Points on a hilly landscape, in no order, each with its height.
A climber steps from a point to the highest of its 2 nearest points, and stops where none of them is higher. Distance is the straight distance between rows; heights are no part of it.
j643: [146 231 131 105 129  91 182 138 102 149 147 129 133 142 144 123  94 108
 123 133 107  92 165 138 140  85 121]  height 360
j107: [114  98 123 124 120  90  97 159 106  99 100 154 204 110  77 113 113 141
 113  99 154 145 134 160 114 173 116]  height 267
j637: [ 80  82 133  91 128 155 108 146 137  99 116 143 123 100 111 172 133 130
 168 156 128 145 104  92 128 129 167]  height 558
j238: [ 94 161 160 105 128 158 150 111 160 151 110 104 129  99 130 120 128 137
 142 132 139  78 125 124 150 114 143]  height 419
j709: [133  65 135 128 141  92  84 151 131 132 137 157 121 119  88 122 126 138
 130 138 172 202 124 170 106 171 128]  height 735
j490: [128 130 126 124 120  91 120 117 163 129 115 140 147 106 149  69  93 110
  78 105 183 122 115 166 187 110  86]  height 435
j463: [126  59 120 135 145  79  87 130 126 127 127 164 105 113 109 142 116 137
 138 158 160 189  98 133 127 201 136]  height 675
j335: [144 135  87 121 101  90  79 144  80 116  75 129 213 128  73 128 121 126
 104 144 139 111 170 135 104 198 103]  height 609
j200: [192 147  93 205 116 106  86  96 110 128 172 109 150  94 103 189 130 141
  91 151 100 160 129 124 103 128 149]  height 503
j900: [ 87 104 140  97  81 150  86 121 149 106  85 127 149 126  84 109 172 119
 120  94 200 135 123 134 170 151 138]  height 427
j16: [130  73 110 120  92 114  78 161 117  84 169 144 167 141  88 134 145 110
 143  86 105 166 131 125 100 131 118]  height 362
j293: [ 96 110 139 100 124 128 121 143 130 134 123 139 131 113 118 161 127 140
 161 146  91 136 125 103  95 127 151]  height 516
j721: [126 163 168  91 126 139 185 123 116 152 136  77 127 135 146 116 125 122
 139 144 140  71 145 120 141 110 139]  height 370
j989: [139 111 131 139 178 198 131 184 135 150 134  97  45 173 126 102 159 148
 124  97 141 161 140 150 142 114 154]  height 320
j116: [141  81 109 194 101 158  77 121 154 115 148 144 135  82 100 181 123 167
 135  72 111 156  98 114  95 135 130]  height 310
j30: [169  59 102 154 109 171  87 146 135 109 176 100  99 134 105 167 171 110
 123 118 111 153 126  97 101 140 127]  height 238
j7: [ 82 118 161  89 134 138 126 105 128 133 100 145 202 109 107 159 113 112
 143  80 161 124 110 126 145 136 152]  height 122
j260: [131  84  82 153 118 100 122 126 114 134 116 164 105 100 122 172 114 148
 152 178 102 118 117  68 144 207 135]  height 603
j940: [108 123 132  72 117 145 166  88 127 165 103  82 151 142 150 120 169  92
 147 150 161 106 163  94 114 168 126]  height 38
j249: [ 97 105 139  96  91 159 114 158 135  79 149 149 136 133  99 159 145 121
 150  81 102 158 111 118 115  86 158]  height 515
j682: [ 97 127 153  69  94 170 175 176  96 105 133  97 130 133 133 157 150 103
 165 123  90 103 141  91 121  81 165]  height 579
j416: [ 87 121 127 124  91 139 109 126 131 124  96 155 186 104 169 109  97  77
  70  93 151  82 117  93 183  85  89]  height 683
j650: [126 127 106 122 101  91  92 150 101 121 103 138 166 119  92 160 118 139
 122 139 106 133 161 115  89 176 114]  height 524
j686: [155 141 108 173 169 185 109 146 157 132 118 123  77 125 135 127 143 158
 101  76  75 126 102 143 146  74 118]  height 348
j258: [131 171 157  81 152  93 189  91 103 157 171  97 156 160 158 124 109 105
 134 169 156 127 158 132 104 141 150]  height 406
j617: [173 123  75 173 136  84 131  90 112 150 160 125  88 145 142 153 166 131
 128 186 109 179 128 106 103 151 131]  height 648
j118: [121 138  97 141 142  78  95 105  93 142  80 160 162 100 127 178 105 150
 129 176 138 144 107 103 125 228 125]  height 563
j975: [134 108 140 147 140 138  90 153 165 136  86 130  83 130  90  67 128 132
  64 126 193 148 128 169 161 135 107]  height 289
j3: [162 108 119 139 163 114 148 113 115 145 161 109  72 159 159 125 169 135
 139 176 110 192 129 126  86 138 138]  height 602
j31: [187  82 103 165  57 143  67 168 117 101 163  85 136 149  85 118 160 120
 100  93 115 137 133 114 111 130 107]  height 260
j850: [144 175 100 149 111  86 102 141 136 116  79 148 117 111 138  66 107 122
  55 161 147 129 156 144 155 115  89]  height 378
j688: [134 155 151  81 136  74 170 131  94 155 154 122 162 157 127 119 117 103
 125 155 133 144 178 150 107 130 144]  height 357
j466: [ 99 103 167  98 159 127 153 111 142 143 174 137 104 136 140 125  97 126
 171 151 142 173  94 151 126 112 185]  height 212
j702: [152 120 120 169 169 185 103 159 140 148 138 103  72 150 120 122 175 158
 104  83 106 143 118 148 134 100 133]  height 336
j560: [145 192 145 100 129  98 160 123  92 134 148 102 113 149 174 112  85  99
 107 144 143  54 124 137 175  85  92]  height 311
j670: [152 163 141 140 118 136 153 162 111 128 105 110  68 142 131 101 154 141
 112 147 110 121 167 132 104 116 124]  height 398
j957: [ 96 118 177  82 142 119 160 127 130 142 173 155 153 127 118 149  97 118
 158 107 139 154 105 141 134  92 171]  height 232
j121: [153 192  94 127 134  65 149 134 155 114 122 163 125 108 154  99  76 127
 102 102 123 152 135 172 143  78  92]  height 439
j885: [107 135 130 132 171 164 134  92 218 124 120 133 102  79 146 110  74 153
 150 113 174 112  93 166 156 119 121]  height 170
j726: [141 117 122  98 123  64 133 153  93 134 148 148 180 149  95  81 136 124
 117 127 131 168 173 183 104 135 130]  height 410
j201: [119 153 103 134 137  95  80  98 105 148  68 145 194 104 111 160 135 135
 120 148 155 133 138 120 112 226 110]  height 626
j512: [136 158 133 122 144  69 155 139 145 124 144 183 166 119 117 102  91 135
 113  88 121 142 146 175 130  94 107]  height 461
j128: [181 109 114 174 172 158 135 111 106 133 157  73  98 136 166 160 186 139
 137 174  83 145 118 112  91 112 149]  height 646
j349: [165  87 129 175 159 149  80 118 130 131 176 102 130 125 104 174 148 145
  94 114 102 166  92 149 108  98 146]  height 575
j706: [ 84 157 138 119 154 151 141  57 180 166 127 146 151 110 150 118  99 145
 179 106 167 101 113 141 144 161 122]  height 198
j278: [147 196 112 145 132  96 121 146 152 123  90 151  97 109 119 105 105 150
  83 147 128 126 146 148 131 117  96]  height 401
j542: [141 107  90 146 122  71  97 156  82 102 124 186 216 105  89 124 107 161
 123  99 140 162 135 164  90 184 105]  height 293
j833: [105 154 107 137 152  75 141  80 138 147 137 159 120 145 147 140 105 171
 174 161  78 169  91 128 110 127 160]  height 433
j684: [120 150 151 133  98 132 115 169 105 111 104 140 105 104 177  90 103  91
  75 141  97  99 156 109 157  78 107]  height 230
j899: [133  61 126 123 118 127  87 165 134 125 146 139 103 128  84 143 146 124
 129 128 150 184 135 143 105 147 131]  height 674
j336: [144 113 116 174 102 194  91 140 136 117 142  98 114 108 105 174 162 157
 128 107  71 110 102 108  97  96 138]  height 377
j924: [156 148 134 145 163 180 156 164 129 134 116 112  41 145 166  95 112 130
 149 122 102 106 140 149 152  80 133]  height 271
j732: [113 162 158  99 150 130 200  69 114 145 171  71 126 157 178 109 118 123
 161 193 168 114 147 133 110 156 147]  height 465
j530: [172 153 123 190 148 185 108 132 122 132 132  84 114 113 134 174 177 167
 133 138  60 105 115 119 102  91 142]  height 402
j343: [126 152 175 115 159 161 199 107 129 135 165  74  95 138 176 110 116 140
 169 186 158  98 139 155 119 132 159]  height 525
j590: [121 135 118 122 106 119 109  86 169 137 130 117 104 122 195  80  79 107
 104 107 191 133  94 168 180 115  66]  height 405
j246: [ 92 152 152 131 165 120 129  76 178 140  98 162 167  96 135 111 108 145
 142  85 182 126 106 152 141 175 121]  height 217
j279: [134 208  98 128 105  83 113  82 123 138 134 109 138 127 205  89  68 102
  94 147 175 126 119 169 169 105  70]  height 391
j56: [ 97  73 134  55 156 117 186 116 109 122 145 136 152 152 135 159 115  63
 155 159 126 127 117  77 151 125 178]  height 164
j539: [ 89 118 150  98  76 153 125 169 133  74 120 152 144 128  83 139 118 129
 117  79 126 124 121 112 147  77 151]  height 551
j531: [158  94 115 166 125 147  90 155 141 159 137 128  81 133  92 144 149 162
 108 111 131 180 139 152 101 143 115]  height 305
j923: [162 131 121 158  99 109 125 153 111  97 152 155 145 142 133  69 142 100
  73  74  74 130 131 164 150  59 103]  height 330
j419: [112 193 137 139 142 155 159 145 148 141 116 131 116 110 153 142 127 164
 181 161  61  95 131 110 108  85 144]  height 540
j379: [123 125 164 116 139 189 133 143 167 131 116 101  72 126 117  93 133 122
 111 128 187 118 113 149 180 104 155]  height 226
j127: [166 135 148 178 123 160 101 143 101  98 132  95  98 150 115 121 171 126
  80  86  68 104 124 137 125  74 128]  height 301
j868: [132 156 123 127 167 168 147  93 193 127 142 108  80 106 167 110  61 143
 141 150 153 102 112 202 158 117 115]  height 182
j197: [103  80 115 100 149 115  85 104 123 129  91 144 174 120 116 142 163  86
 142 137 164 136 125 109 141 237 119]  height 458
j942: [ 84  89 138  99 143 119 101 125 108 102  92 163 203 116 112 168 112 104
 140 103 144 151  94 121 130 178 149]  height 102
j713: [152 161 182 112 140 146 198 144  94 126 145  83  66 147 162  94 111 118
 144 144 146  68 141 133 151  90 127]  height 329
j714: [ 82 143 150 104 144 136 174 114 128 160 146 141 147 132 161 152  95 143
 189 157  75 123  99 107 123  90 182]  height 594
j215: [109  80 122 110  92 136  72 170 124  73 115 143 159 107  72 168 120 131
 137 105 155 143 115 108 121 163 128]  height 649
j880: [149 131 160 132 155 176 200 147  90 116 124  72  78 142 172 117 164 137
 189 162 104 158 167 110  92 112 128]  height 637
j423: [186 103 101 194 118 160  84 151 124 166 153  87  97 142  95 135 167 158
  66  97 129 161 151 150 122 144 122]  height 327
j130: [ 93  91 131  89 110 133  84 108 142 131  88 125 161 116  97 134 173 105
 144 107 185 147 138 120 138 199 126]  height 407
j268: [132 103 152 114 160 160 139 154 140 141 121  77  66 137 118 105 151 141
 120 166 176 164 143 150 105 153 152]  height 275
j927: [135  77  99 116 161  47 133 110 126 135 125 150  84 139 117 125 120 136
 147 182 141 163 101 117 147 205 142]  height 615
j79: [115  98 158 105 136 130 138 115 125 124 181 139 124 136 140 149 158 104
 160 110  81 173 101 126 116  83 175]  height 460
j773: [129 122  84 164 113  89 102  84 108 122 136 160 162 109 139 195 122 153
 149 121  56 142  93  85 108 147 128]  height 446
j454: [146 122 158 123 136 150 146 166 145 126 150 146  81 154 113  93 128 108
 110  77 132 160 122 174 157  70 131]  height 411
j629: [101 167 114 158 125 147 128 127 138 143 116 145 135 101 153 169 141 185
 190 167  46 115 107  95  90 100 140]  height 508
j276: [ 99  98 136  76 129 174 175 116 125 123 102  62 133 115 143 124 185 100
 151 173 158 118 163  73 128 160 126]  height 66
j898: [126 189 118 119 130  95 127  75 159 165 112 139 155 137 130  82 118 123
 122 116 180 107 161 159 157 167 101]  height 466
j893: [134 145 105 193 126  76 113 123 150  96 133 186 185  99 122 169 125 173
 117  51 101 133 115 134  81 120 103]  height 344
j412: [169 101 114 176 179 145 108 100 126 155 163  92 102 141 145 164 160 159
 120 154  88 167  91 130 107 114 164]  height 610
j640: [163  85 104 161 101  93  70 132 121  96 175 142 189 125  86 128 142 136
 125  76 100 165 119 147  95 134 101]  height 337
j769: [ 88  61 110 100 145 121 110 134 121  85 117 179 118 120 110 169 126 118
 155 152 136 141  82  83 164 172 164]  height 605
j368: [124 195 115 135 154 127 134 119 184 121  93 139 104  83 136 114  89 170
 122 147 118 103 125 141 137 111 113]  height 404
j762: [131 127 146 112 150 184 135 125 162 123 145 103  61 134 157 101  93 110
 127 127 192 100  83 171 205  85 120]  height 208
j860: [ 91 130 131 116 141 105 139 120 104 122  93 183 205 121 132 185  73 131
 140  94  80 139 106 110  85 128 149]  height 400
j888: [ 80 140 109 143  96 130  99 105 169 130  47 162 139  92 150  87 126 127
  88  88 156  99 129 102 170 144  83]  height 250
j856: [132  87 136 110 143 164 162 130 110  99 165 101 101 139 167 151 194  92
 169 142  73 147 122  91 102  92 159]  height 756
j623: [150 162 121 134 143  89 137 124 119 144 146 124  91 148 126 122 146 135
 130 183 133 181 162 140  74 150 130]  height 555
j26: [100 131  98 124 129  98 121 105 104 124 109 178 177 129 134 189 106 141
 157 123  54 132 109  89  91 143 137]  height 423
j847: [ 89 147 152  86 126 165 173 152 115 144 130 111 153 111 146 155 121 129
 182 149  80  88 128 100 115  86 172]  height 661
j840: [155 107 128 158  69 159  84 165 110  92 137  93 113 159  94 116 168 121
  98  92  84 127 130 118 111 104 121]  height 283
j837: [156 208 131 109 118  83 161 146  91 127 146 135 108 137 183 112  72 100
 111 129 106  92 139 139 168  64  92]  height 335
j843: [122 185  85 118 100  98 123  77 161 164 109 149 133 134 175  74  88 113
 116 115 188 112 148 152 174 149  55]  height 425
j204: [114  65 120  98 140 136 144 154 128 105 132 116  91 128 133 144 160 107
 155 187 123 147 134  76 106 148 140]  height 116
j485: [133 196 131 107 149  90 147  63 130 181 135 143 187 159 127 104 108 109
 133 131 183 116 159 166 135 169 111]  height 512
j588: [ 99  83 152  65 154 110 177 118 122 133 167 118 121 147 148 134 117  92
 164 164 142 153 110 107 139 115 180]  height 189
j207: [114 154 141 145  96 162 116 146 140 130  55  92  83 104 123 102 156 159
  91 173 129  72 138 102 134 140 121]  height 306
j421: [197 133 101 196 116 150 115 148  94 144 139  72  82 155 116 136 185 148
  78 126 126 155 171 138  99 141 109]  height 349
j810: [143 110 154 130 159 150 128 146 139 144 164 122  89 157 118 112 160 117
 131  95 119 185 126 171 111 102 151]  height 434
j262: [113 106 107 111 167  69 124  71 136 144 100 124 106 136 145 116 129 140
 155 198 160 143 105 116 137 215 149]  height 560
j747: [ 94 130 132 121  98 124 123 117 126 129  70 154 200 124 117  99 112 105
  79  82 149  78 131 118 165 118 105]  height 604
j951: [111  93 151  88 121 107 116 152 130 118 122 123 138 119  85 123 142 111
 125 133 163 153 142 148 120 141 142]  height 601
j593: [110 144 139 103 110 120 148 130 112 134 108 151 183 124 155 131  76  92
  78 100 132  62 108 111 178  63  93]  height 608
j978: [102 165 155 107 163 125 156  69 129 164 100 154 201 113 141 161  74 129
 151 111 134  94 105 121 127 131 141]  height 583
j679: [123  77 113  67 123 131 118 157 106  86 105 125 193 155  88 145 127  57
 126 138 123 100 165  83 109 157 132]  height 369
j148: [115 134 132 117 112 103 155 160 151 102 110 163 141 101 136 114  80 122
  93  75 113 115 114 138 155  64 107]  height 520
j581: [ 86 160 159 114 148 178 165  90 170 154 167  99 132 133 164 131 109 137
 192 152 155  45  95 143 156 114 128]  height 308
j29: [102 194 159 107 134 170 179 150 135 147 114 108 141 110 163 138 110 145
 178 164  90  52 130 113 135  84 150]  height 590
j729: [113  84 134  39 117 148 163 151 101  95 130 106 183 160 111 159 134  41
 131 134 131 105 163  79 127 123 149]  height 436
j602: [129 107 124 136  97 104 129 169 123  98 144 170 157 138  99  63 126 118
  91  66 107 142 136 171 143  72 113]  height 345
j162: [130 104 137 142 109 102  90 142 139 133  85 123 126 125  80  54 151 135
  72 140 191 134 151 170 145 160 100]  height 315
j458: [155 161 132 132 130  84 128 151 129 140 121 120 106 138  92  93 138 146
  96 165 151 155 177 170 100 151 119]  height 504
j635: [102 135 142 101 104 132 148 155 126 105 127 147 140 102 170 139  69 100
  98  89 124  89  88 105 182  40 107]  height 557
j631: [145  94 119 141 104 196 136 180 108 114 115  72  67 135 127 146 184 146
 144 142 110 137 152  96  93 128 120]  height 421
j836: [148 124 175 132 151 179 174 157 109 122 129  84  43 163 152  78 117 115
 123 129 173 107 147 141 169  93 146]  height 303
j660: [120 111 133 141  94 181 111 160 127 123  63  66  83 112 104 117 175 151
 100 173 161 103 138 100 115 153 124]  height 342
j903: [136 184 145 104 146 126 177  95 115 137 169  78  97 166 180 112 113 116
 136 148 165  35 120 151 162 115  87]  height 281
j337: [139 133 165 131 137 185 170 175 114 125 111 101  48 148 139 102 140 123
 142 115 122 121 139 135 142  83 156]  height 284
j804: [123 127 106 115  50 126  97 181  97  95 109 100 150 154  95 132 131 129
 111 115  75  97 157  75  86 135 111]  height 192
j76: [132 111 142 138 123 199 147 182 110 119  74  57  58 132 124 112 165 160
 115 168 151 128 150 105 110 129 132]  height 379
j213: [112  84 127  99 138 153 157 141 122 108 107  73 105 105 126 138 174 118
 139 201 143 127 160  69 103 166 118]  height 92
j548: [119 130 117 169 144  65 136 130 129 100 135 204 203 118 129 146 114 155
 129  48 101 154 121 153  80 126 124]  height 358
j173: [148 120 118 192 145 181  96 139 162 115 131 123 114 105 110 162 149 172
  97  72  82 124  87 130 123  77 120]  height 359
j947: [111 102 131  59 105 153 172 165  96 100 133 106 156 156 132 166 136  68
 148 126  80 111 163  71 105 109 151]  height 507
j27: [146 159 123 158 118 118 110 133 131 137 134 144 115 123 109 144 152 164
 118 123  91 140 139 133  86 116 113]  height 449
j753: [187 156 119 170 135 135 142 155  89 132 118  98  60 173 130 102 178 144
  90 128 131 159 182 143  97 131 105]  height 371
j572: [ 89 150 153 111 139 133 143 114 171 128  94 141 150  83 120 129  99 149
 122 100 137  96 114 125 150 105 130]  height 456
j2: [141  95 137 137 164 174 186 130  97 108 139  81  90 146 193 129 183 117
 191 171  72 159 138  94 100 101 135]  height 693
j166: [ 99  73 125  75 155 117 181 135 112 108 137 133 123 155 139 143 141  80
 141 178 105 129 140  58 125 142 149]  height 140
j521: [109 147 144 112 133 101 141 140 146 122 109 160 158 107 106 124  92 143
 112  95 120 124 135 144 130 110 121]  height 488
j418: [173  98 111 202  88 119  76 135 147  89 150 129 176 112  80 132 127 160
  99  49 112 136 110 136  97 116 102]  height 314
j527: [117 190  98 184 153  67 119 103 132 136 122 192 138 101 119 164 106 180
 141 132 121 169 115 124  87 148 118]  height 491
j468: [155 172 174 128 151 127 181 109 107 139 193 120 119 148 164 128 145 110
 159 104  74 118 135 146 113  67 157]  height 415
j779: [139 137  81 150 142  71 137  67 125 135 141 129 117 142 148 165 144 164
 166 163  58 150  66 110 124 119 153]  height 454
j625: [112 102 112 107 162  81 108  83 117 143  89 145 154 134 139 136 141 105
 141 170 153 141 113 107 142 233 130]  height 506
j872: [127 216  85 116 110 104 139  66 143 157 133 118 115 151 182  99  91 104
 120 140 175  83 136 152 173 138  61]  height 395
j488: [120 150 174 102 152 175 167 129 149 131 167 100  96 125 143 120  99 129
 168 141 156  74 101 154 157  91 144]  height 277
j37: [169 135 138 174 117 131 102 144 103  79 140 119 126 147 135  94 157  95
  63  84  58 109 129 147 144  56 118]  height 316
j427: [ 91 151 138 128 164  93 144  79 142 144 130 149 123 123 145 125  80 171
 170 180 121 148  94 141 125 147 175]  height 412
j915: [147 149 137 126 165 169 151 110 156 129 152  82  50 140 173  96  80 117
 132 144 165  85 117 194 172 114 120]  height 194
j271: [162 206 117 153 141 122 131 149 133 129 110 137  67 133 130 107 137 144
 104 145 101 125 156 143 119 106 112]  height 420
j994: [114 133 185  91 140 160 175 148 138 135 187 139 102 133 132 140 111 125
 168 112 134 123 103 145 146  62 164]  height 253
j715: [138 104 129 143 186 184 127 159 140 165 145  99  54 164 134 119 152 163
 140 138 142 177 134 152 101 133 155]  height 302
j589: [ 79 133 137  97  84 158 133 117 146 164  84 173 147 140 109 105 132 117
 151  66 199 117 135 117 173 160 105]  height 203
j403: [182  73  95 175 139 188 123 146 109 145 154  63  79 134 142 162 188 141
 115 136 119 162 159 103 104 156 122]  height 199
j691: [154 124 112 199 104 111  90 114 142 108 142 152 162  94  99 172 132 171
 112  75  99 136 118 127  86 131 103]  height 328
j378: [137 107 105 111  90  86 117 168  84 107 149 147 186 151  83  64 138 122
 110  94 104 140 152 170 109 110 116]  height 374
j319: [135 107  95 134 109  89 101 129 104 127 146 146 142 128 115 169 138 120
 141 147  79 143 151  93  94 162 114]  height 476
j519: [147 189 104 186 150 104 107 113 154 141 138 174 116 104 111 158 136 178
 129 128 108 161 130 135  86 122 105]  height 471
j103: [135 156 109 152 102  80  87 135 122 125  77 138 144 121  90  59 143 143
  57 157 169 116 165 155 147 158  88]  height 347
j34: [136  56 102 133 110  97  90 149 116 106 160 165 129 128 102 159 129 104
 141 140 111 143 132  89 112 185 115]  height 438
j54: [137 148 166 117 151 168 188 146 120 129 128  77  82 130 160 106 134 139
 168 172 128 121 155 134  99 120 150]  height 580
j506: [ 85 144 155 101 161 113 161  94 131 155 122 166 174 116 149 157  64 148
 165 130 103 129  95 115 119 115 173]  height 552
j277: [ 94 123 152  82  97 149 133 109 140 131 121 152 184 136 101 140 140 113
 134  62 197 114 106 127 184 107 136]  height 145
j86: [164  43 108 160 112 140  98 124 135  89 196 138 109 143 102 157 162  88
 131 132 115 139 122  53 129 151 135]  height 261
j889: [112 159 138  87  94 130 160 106 111 165  79  87 165 150 126 110 154  97
 101 132 143  80 170 106 126 145 124]  height 8
j510: [156 134 133 120 133 112 117 112 144 132 148 109  90 132 179  80  63 103
  90 127 186 131 102 197 187 100  86]  height 383
j601: [112 119 159 117 137 170 127 126 167 141 106  86  85 118 104  99 156 137
 132 150 182 129 127 143 131 135 149]  height 247
j69: [157  72 110 150 149 155 145 119 113 103 168  96  96 137 157 161 191 109
 144 172  73 134 110  74 108 116 135]  height 696
j611: [133 186 141  92 132 113 164  71 124 188 150 129 166 177 140 119 105 110
 132 123 168  70 139 149 139 138  95]  height 576
j250: [118 122 142 120 106  91 124 149 124 123 109 149 162 119 102  64 113 112
  71 116 157 118 145 163 169 113 113]  height 472
j90: [143 159 129 166 153 164 119 127 148 150 135 125  97 125 142 146 167 166
 151 142  70 131 119 135  86  98 138]  height 424
j115: [ 99 114 152 128 152  94 109 118 144 120  90 155 192  95 101 118 123 142
 119  85 182 147 117 162 131 178 123]  height 239
j225: [ 88 148 147 130 156 149 129  64 185 162 129 123 120 113 145 102 121 153
 171 157 174 109 119 152 127 173 146]  height 200
j357: [150 137 162 134 121 146 108 169  82 125 130 131  71 112 207 100  83  79
 105 132 126 113 146 127 166  58 112]  height 246
j284: [153 127 158 122 143 107 133 157 139 145 142 134  92 152 103  87 137 126
 113 125 136 168 156 185 110 120 125]  height 463
j457: [118 125 150  89 105  97 130 134 121 141 112 106 165 133  95  90 140 106
 101 131 162 122 158 157 137 142 137]  height 532
j698: [ 90 115 142  63  84 155 136 107 136 160 126 139 151 155 115 122 165  97
 165  85 210 128 132 126 167 144 134]  height 173
j330: [ 97 203 140 117 161 147 168  73 159 159 140 115 154 123 167 143  80 151
 171 173 129  57 116 133 138 123 144]  height 346
j440: [108 155 116 146 146  59 112 113 107 133 100 179 167 112 123 170  98 163
 138 143 121 161 112 124 100 176 139]  height 517
j945: [143  36  88 164 114 158  90 123 144 100 175 159  98 126 106 174 149 120
 154 127 114 153  90  74 148 148 151]  height 280
j746: [108  82 117 118 125 108  76 147 113 102 105 154 169  93  99 174 110 125
 133 129 141 137 112 101 125 214 120]  height 730
j896: [ 87 155 129 143  93 156 100 114 157 136  55 123 113 100 129  92 145 137
  93 134 135  73 130  96 160 138 105]  height 276
j257: [192  65 103 172 139 188  97 148 110 119 174  53 108 129 118 174 169 119
 101 123 108 142 134 108 113 132 145]  height 219
j399: [ 88 185 133 118 162 117 151  53 142 160 124 133 162 130 157 129  86 148
 167 177 143 105 121 128 123 156 169]  height 381
j920: [127 150 158  94 147 116 153  80 126 182 131 148 207 149 127 140  90 104
 133  92 164  88 117 146 138 121 108]  height 659
j816: [135 163  98 119 120  91 101  97 101 154  64 139 207 135  94 114 154 116
 113 138 167 121 171 147 118 204 102]  height 727
j720: [111 146 158 106 137 148 148  77 176 164 155 107 106 133 135  86 135 125
 153 129 189 110 135 160 140 157 129]  height 224
j265: [192 103  59 187 125  87 143  85 124 140 152 128  92 124 128 165 156 140
 134 180  92 138 116  85 144 163 141]  height 694
j477: [ 80 130 112 129  86 144 126 116 153 150  56 191 162 122 140  99 111 111
 122  51 179 106 125 108 176 150  87]  height 227
j984: [108  60 106 126 142 111 102 136 117 105 106 177 131 101 106 171 112 124
 138 145 136 131  71  78 169 226 136]  height 653
j983: [146 217 149 117 144 119 195 129 108 137 168 124 101 143 162 129 112 127
 166 136  94  96 154 136 118  91 138]  height 388
j952: [138 133 176 129 160 130 152 103 123 127 186 116 130 133 152 141 159 108
 149 102  61 144 105 143 116  64 174]  height 437
j678: [210 123 118 191 155 119  88 127 103 136 180  88 129 122 104 172 145 143
  71 140 105 161 133 158 103 120 145]  height 541
j814: [ 81 110 144 113  62 148 101 119 131 119 107 155 171 139 106  82 154  94
  91  87 194 114 134 121 196 117 126]  height 477
j414: [124  92 135 118 123 173 105 144 137 106 160 128 111 133 112 158 172 117
 153 103  92 159 106 124 104  91 158]  height 487
j408: [162  94  57 182 112  89 146  96 132 144 126 162  87 110 122 159 132 155
 164 169  86 129 108  82 159 189 140]  height 651
j567: [ 97 154 143 127 161 149 145 134 179 131 118 152 119  85 133 130  93 173
 159 131 110 116 114 139 121  99 143]  height 426
j508: [147 204 103 114 128  75 138 110 149 122 130 125 136 116 172 105  52 118
  93 130 157 119 121 167 170  96  83]  height 417
j73: [132  53  91 178 113 173  79 115 142 117 151 145 118  95 112 192 140 150
 159 109 105 165  80  96 118 133 145]  height 296
j210: [159 132  96 194 109 111  89  78 119 126 160 128 153  85 127 195 137 156
 121 143  74 140 100 100 105 131 143]  height 473
j654: [137  96 112 153 118  70  91 139 104 117 149 182 180 119 106 141 120 148
 137  99 112 180 129 151  93 162 108]  height 313
j926: [117 145 121 139 146  75 144 131  97 112 101 208 233 133 133 162  84 139
 129  71  96 143 123 142  74 134 130]  height 376
j741: [114 172 121 145  82 115 109 173  91 100  95 149 145 131 137  96 106 113
  53 141  87  84 170  96 129 100 103]  height 207
j242: [165  87  91 126  50 130  86 186 113  82 151  93 137 155  92 121 158 107
 127 109 101 119 157  77 100 144  99]  height 229
j935: [150 125 151 115 145 128 141 153 156 126 155 133  76 133 148  95  68 106
 109  97 158 143 101 181 178  72 109]  height 392
j9: [119 110 128 114  91 148 120 165 122 118 120 104  93 117 108 152 155 145
 140 150 103 129 142 104  82 132 133]  height 468
j681: [157 118 125 112 143  56 122 146 111 143 146 133 137 146  96  91 142 124
 118 165 166 187 176 181  91 165 123]  height 455
j641: [105 161 121 133  55 130 104 180  83  97  84 119 157 153 111 107 117 124
  69 139  75  73 168  73 102 121 114]  height 183
j5: [ 96 117 131 108  69 141 122 118 109 146  82 145 199 152  97  83 144  85
  98  80 169 103 141 124 164 134 112]  height 535
j474: [142 122 130 147 142 151  99 165 155 149 103 128  68 130  88 104 128 165
  91 131 150 147 137 159 119 135 122]  height 285
j544: [116 110  93 147 129 123 129 104 132 135 129 135 127 122 160 173 150 160
 184 168  46 138  79  84 114 110 150]  height 478
j632: [123 165 152 113 131 154 176  85 156 154 167  87  93 151 164  89 128 122
 154 145 178  63 129 159 149 143 107]  height 251
j12: [ 83 107 131 112  82 156  89 165 140  66  90 142 148 113  72 149 118 148
 122  90 144 127 114 106 130 119 140]  height 593
j751: [129  51 105 102 113 103  87 174 113  76 159 156 158 143  77 131 136  87
 141 126 139 152 147 104 117 171 117]  height 399
j774: [169 144 139 140 140 150 136 149  94 132 129 115  39 150 207  98  81  98
 134 116 111 109 136 140 170  56 121]  height 259

Where does a climber stop that starts at each point below?
j56 | j847
j945 | j856
j773 | j856
j684 | j521
j477 | j746
j379 | j816
j632 | j746
j107 | j816
j418 | j816
